Each row is a point on a tangle of strands that fork, close into loops and nearly touch. The rows are in no order.
In the rows, zero is written as 128.
Two points are linked if the straight distance between their rows is under 109. Some points are linked to none.
<41>: [138 177 155 171 105 100 137 131 160 173  92 198 159 159 162 112 130 169
 202 145 146  97]
<913>: [159 132 102 149 133 113 170 109 101 131 143 125 103 138  79 128 120 113
  61 156 172 159]
<513>: [ 85  74 136 130 102 134 113 113  55  91 135 177 111 153 113 109 115 142
 121 153 137 144]
<434>: [131 100 116 108 160 142 126 144 123  68  99 105 111  96 167 122 151  89
 148 133 145 154]
<114>: [126  64  92 117 114 148 163 102  86 132 146 151 129  67 120  81 130 108
 117 135 104 109]
<43>: [ 90 199 150 144 123 105 138 129 160 100 109  67 122 156 126 154 126 138
  93  92 147 125]
<925>: [122 114 130 137 144 133 142 166 151 118 138 101 142 130  98 174 162 139
  56  98 157 144]
<212>: [127 181 146 160  95 121 134 135 157 182 125 188 159 172 130 127 143 153
 142 143 144 110]
<629>: [162 128 154 105 157 144 115 132 136 118 144  83 107 152 123 148 133 126
  77 150 110  92]
<697>: [157 164 152 170 130  69  93 142 126 157  91 190 169 163 176 119 107 177
 234 123 143 103]
<202>: [128 202 155 122 112 137 121 150 132 116 135  54 111 153 133 153 151 150
  86  73 103 104]
<236>: [128 170 128 137 112  92  93 132 183 141 117 183 157 156 164 145  91  99
 191 144 104 144]
<69>: [ 65 117 131 167 113  78  95 100 147  77 106  90 152 137 142 139  77 133
 134 145 109  97]
<102>: [138  95 168  93 185 104 205 121 134 121 146  49  86 141 120 129  79 122
  81 135 136 122]
<666>: [ 91 176 151 161 126  86  48 132 178 111 103 109 157 166 134 166  94 139
 166 104 116 122]
<515>: [188 140 139 129 192 177 152 136 167 138 154  58 129  88 107 173 144 161
  95  80 124 127]
<639>: [164 105 119 119 202 150 154 116 154  97 152  63 121  68 136 156 141 155
 103 116 150 137]
<471>: [ 62 118 147 139 127 107 149  73 105  99 119  78  67 108 113  95  99 141
 109 108 161 163]
<146>: [104 112 126 140 139 102  92  92 113 149 104 120 103  93 123 113 153 136
 107 149 181 148]
<1037>: [ 97 168 127 139  87 129 104 159 145 170 121 147 171 173  70 124 133 111
 140 108 100 105]
<407>: [ 67 113 119 112 135 130 110  79  97  80 128  87  96 108 122  81  98 139
 128 124 145 123]
<770>: [133 136 109 130 116 132 145  95 108 177 139 179 113  94 157  85 161 162
 130 155 185 138]
<296>: [105 186 142 114 133 174  90 160 162 106 142  57 134 156 122 125 147 137
 135  80 111 115]
<909>: [116 104 111 134 110 113 149 106  78 130 136 175 118 148 105 118 120 131
  88 168 153 142]
<729>: [ 73  60 116 155 108 104 108  97 111  84  99 155 127 139 102 137  84 132
 163 105 153 162]
<509>: [146 140 126 108 115 164 107 175 170 106 142 127 138 150 148 179 153 101
 134  90  81 142]
<651>: [223 121 147 129 177 128 173 146 116 169 129  69 106  83  80 183  88 135
  60  99 151 133]
<91>: [180 114 113 139 161 169 154 135 171 115 176 150 139 148 116 163 145 115
 110 158 109 146]
<953>: [134 125 138 166 133 116 175 105 128  99  93  67  88  99 143 126 146 104
  92 143 139 134]
<808>: [ 91 123 158 108 166 103 179 137 150  87 126  79  98 164 118 118  89 105
 109 141 147 144]
<49>: [ 69 165 139 145 129  92 104 118 189  92 107  70 147 145 137 147  95 131
 129 109 134 114]
<924>: [ 96 103 131 151  73  80 130  88  59 143  89 178 126 120 127 102 111 132
 132 136 126 100]
<40>: [181  90 145  73 132 156 160 175 133 224 166 168 130 137  93 154 131 163
 111 107  70 116]
<985>: [126 135  94  83 147 146  96 116 151 154 167 136 151 105 166 126 157 154
 111 121 170 108]
<373>: [107 203 132 170  89 116 109 142 152 164 139 174 189 183 114 137 101 147
 163 120  91  99]
<450>: [126 133 125 121 119 123 109  79  74 128 126 159  93 107 145  81 133 116
 141 172 123 123]
<681>: [106 171 135 126  90 143  80 147 183 148 147 166 167 153 178 155 150 150
 161 106 120 122]
<846>: [109 138 138 137 109  94 102  94  90 154  81 184 130 115 180  88 139 154
 201 138 156 112]
<580>: [118 126 129 109 108 147 111 169 135 151 146  91 117 166  66 137 147 125
 113  95  61 125]
<57>: [106  79 107 125 127 124 121 130 157  68 124 131 131 150 125 135  69  77
 147 164 131 174]
<905>: [126 207 128 113 121 134  92 141 136 163 128 128 132 148 112 137 171 129
 114  94 138 128]
<737>: [111 126 133 158  84  75 127 125  70 117  90 165 151 141 158 136 133 128
 111 154 121  92]
<847>: [128 128 117 116 123 135 119 142 146 134 141 149 160 151 133 132 136 109
 115 156 122  98]
<130>: [131 109 107 143 103 122 152 119  94 122  68 191 140 108 153  89 130  83
 202 132 139 133]
<614>: [183  90 154  94 200 107 177 133 119 134 135  64  95  96  98 168  82 150
  65 117 144 141]
<1025>: [217 111 113 135 168 145 179 142 102 140 140 110 138  89 102 170 141 135
  63 117 149 122]
<419>: [154 113 110 107 140 171 118 165 150 198 190 139 119 130  70 133 168 156
 159 103  76 175]
<451>: [211 136 147 133 148 170 123 154 123 203 179 125 127 112 104 157 166 163
  77 110 144 125]
<609>: [100 145 122 125 111 132  95 111 151 142 138 169 158 132 193 134 155 167
 143 137 165 111]
<860>: [150 149 142 136 133 185 108 155 158 189 179 151 131 153  86 124 183 141
 124 133 110 144]
<875>: [121 165 143 138 142 103 118  92 102  98 106  71 108 126 133  81 104 107
 126 185 113  88]
<336>: [107 127 133 152 107 105 116 131  95 131  85 137 156 149 124 137 156 136
  91 137 173 100]
<140>: [187 130  98 110 109 120 169  88 132 180 154 148 112  98 166 123 122 122
  99 171 112  88]
<914>: [177 142 112 137 151 148 131 112 107 177 166 140 125 110 123 108 162 146
  96 163 186 131]
<904>: [155  68 106 100 113 138 176 100  96 173 164 164 116  69 152  91 121 144
 106 157 122  98]
<279>: [101 132 126 169  80 104 136  74  79  89 112  98  95 107 135 115 108 137
  91 138 115 117]
<768>: [120  63 124 113 197 130 132 140 129  86 162  83 136  60 116 134 141 156
 111 122 165 160]
<961>: [160 107 131  85 151 168 114 147 128 164 152  97  90 150  71 173 125 156
 122  88  50 149]
<181>: [111  92 103 150 105 160 157 110  69 110  92 166 142  84 112  77 136  91
 154 112 126 119]
<26>: [153 142 124 144 128 125 161 139 123 139  90 185 144 132 150 106 158  84
 163 172 136 114]
<736>: [127 114  87  65 133 135 137 136 146 157 150 163 155  88 187 101 138 138
 143 131 164 103]
<34>: [102 146 154 131  99 113  81 165 143 169 112 107 135 151  82 132 158 107
 108 116  80 103]
<1024>: [164 107 133  92 116 138 190 183 142 190 163 182 154 143 109 149 142 141
  79 121 120 108]
<1018>: [136 122 132 117 134 143  97 172 168  87 101 117 146 123 175 151 153  76
 147 121 125 141]
<887>: [157 107 108 162 145 160 163 123 112 107 123 160 133 115 132 116 173  99
 136 170 140 148]
<354>: [ 96 152 127 148 115 110 115 149 126 142  87 133 184 169  76 133 139 110
 110 113 157  87]
<147>: [144 142 133  96 133 196  91 174 163 103 150  66 121 142 130 147 152 123
 159  75  66 130]
<153>: [196 143  97 116 167 158 157 123 180 143 164 133 122 111 112 179 143 115
 106 110 102 150]
<195>: [107 135 100 102  68 158  90 191 124 159 136 117 147 158 118 114 155 121
 199  92  67 153]
<921>: [ 97 168 133 134  70 138  74 171 159 160 133 155 157 157 141 143 147 138
 194  86  79 146]
<171>: [ 93 110 108 127  78  85 127 122  90 107 105 195 160 141 174 137  83 146
 172 116 149 133]
<364>: [ 93 151 135 191 100  83 128  88 108  76 118  93 130 136 150 143  92 144
 101 160  96 108]
<105>: [135 120 138 165 115  69  82 103  83 126  84 179 143 132 181 116 125 177
 232  99 144 114]
<585>: [ 91 194 139 132  93 116  54 172 156 111 123 124 157 166 137 167  99 126
 167  75  92 158]
<174>: [169 135 159 109 171 167 161 145 160 128 142  50 107 138 108 159 121 139
  86 101  99 101]
<1008>: [ 75 109 125 113 112 140  80  83  95  70 117 130  93 104 130  87  81 112
 171 111 119 153]
<753>: [137 104 117  83 110 114 137 113 100 122 132 185 102 113 173 100 110  97
 155 177  97 122]
<547>: [ 86  91 143 109 154 129 146 132 155  51 136  73 110 152 146 117  72 105
 152 139 149 169]
<868>: [ 58  91 138 165 116  82 123  73 118  83  88 106  98 142  92 121  82 148
 146 109 152 147]
<1041>: [111  82 104 133 127 173 126 114 105  76 105 128 128  71 140  92 133  85
 170 113 128 151]
<177>: [151  99 128 151 164 165 139 127 144  75 146 124 122 140 122 132 145 111
 121 180 125 143]
<841>: [101  85  84  98 120 145 117 122 115 124 120 157 155  80 170  90 130 113
 172 121 166 133]
<220>: [140  72 101 103 127 126 132 125 147 106 135 164 126 120 158 118 105  69
 155 179 103 149]
<817>: [156 152 147 162 165 132 175 133 137 129 154  71  96 142  74 131 124 133
  61 142 183 163]
<636>: [115 166 116 133 125  98  99  99  77 107  94 131 133 122 144  87 113 113
 161 165 126 102]
<7>: [127 179 148 121 136 117 131 161 159  90 108  80 128 155 125 133 114  81
 128 130  81 104]
<80>: [ 99  95 126 146 167 119 129 106 118 121 125  78 112  63 105 101 148 144
  97 132 188 155]
<664>: [175 152 143 146 128 158 141 145 148 201 173 166 133 139 123 127 181 151
  98 152 156 133]
<938>: [194 114 102 101 145 131 199 147 110 158 160 174 142 124 109 158 130 128
  76 131 145 127]
<223>: [134 126 129  96 171 122 169 161 149  84 104  84 121 145 110 131 112  75
 110 124 130 124]
<1003>: [185 115 123  90 177 170 123 161 156 166 170 134 110 130  62 166 136 128
 145  98  67 181]
<682>: [ 85  75 152 138  82 134 121  94  69 133 119 203 109 111 112  92 122 135
 133 116 119 134]
<32>: [108 130 132 114  88 115 147 101 104 167 110 192 110  97 182  71 139 171
 162 155 151 109]
<8>: [ 92 117 120 113 126 108 106 114 115  54  88 114 100 117 169 127 105 108
 160 117 144 171]
<486>: [147 180 150 130 135 110 118 108 147 124 130  72 106 143 130 120 115 103
  93 167 105  97]

A piece is all that can be reached along the links. How many separate loops has the piece of each point below (a circle has one, a figure eight two, a Y none), and how many tips (points with one link)?
<91> => loops 1, tips 5
<450> => loops 1, tips 2
<770> => loops 1, tips 2

A fork is a point with three links, a tip a point with one. Leave the first point through the second and follow the links. Name the first fork or tip that comes.
<1037>; <373> => <664>
<914>; <770> => <1037>
<486>; <875> => <808>

How many points has the smallest loop of links through each point below? Write 0 if it is on no loop.
<223> => 11
<697> => 17
<296> => 17
<629> => 0
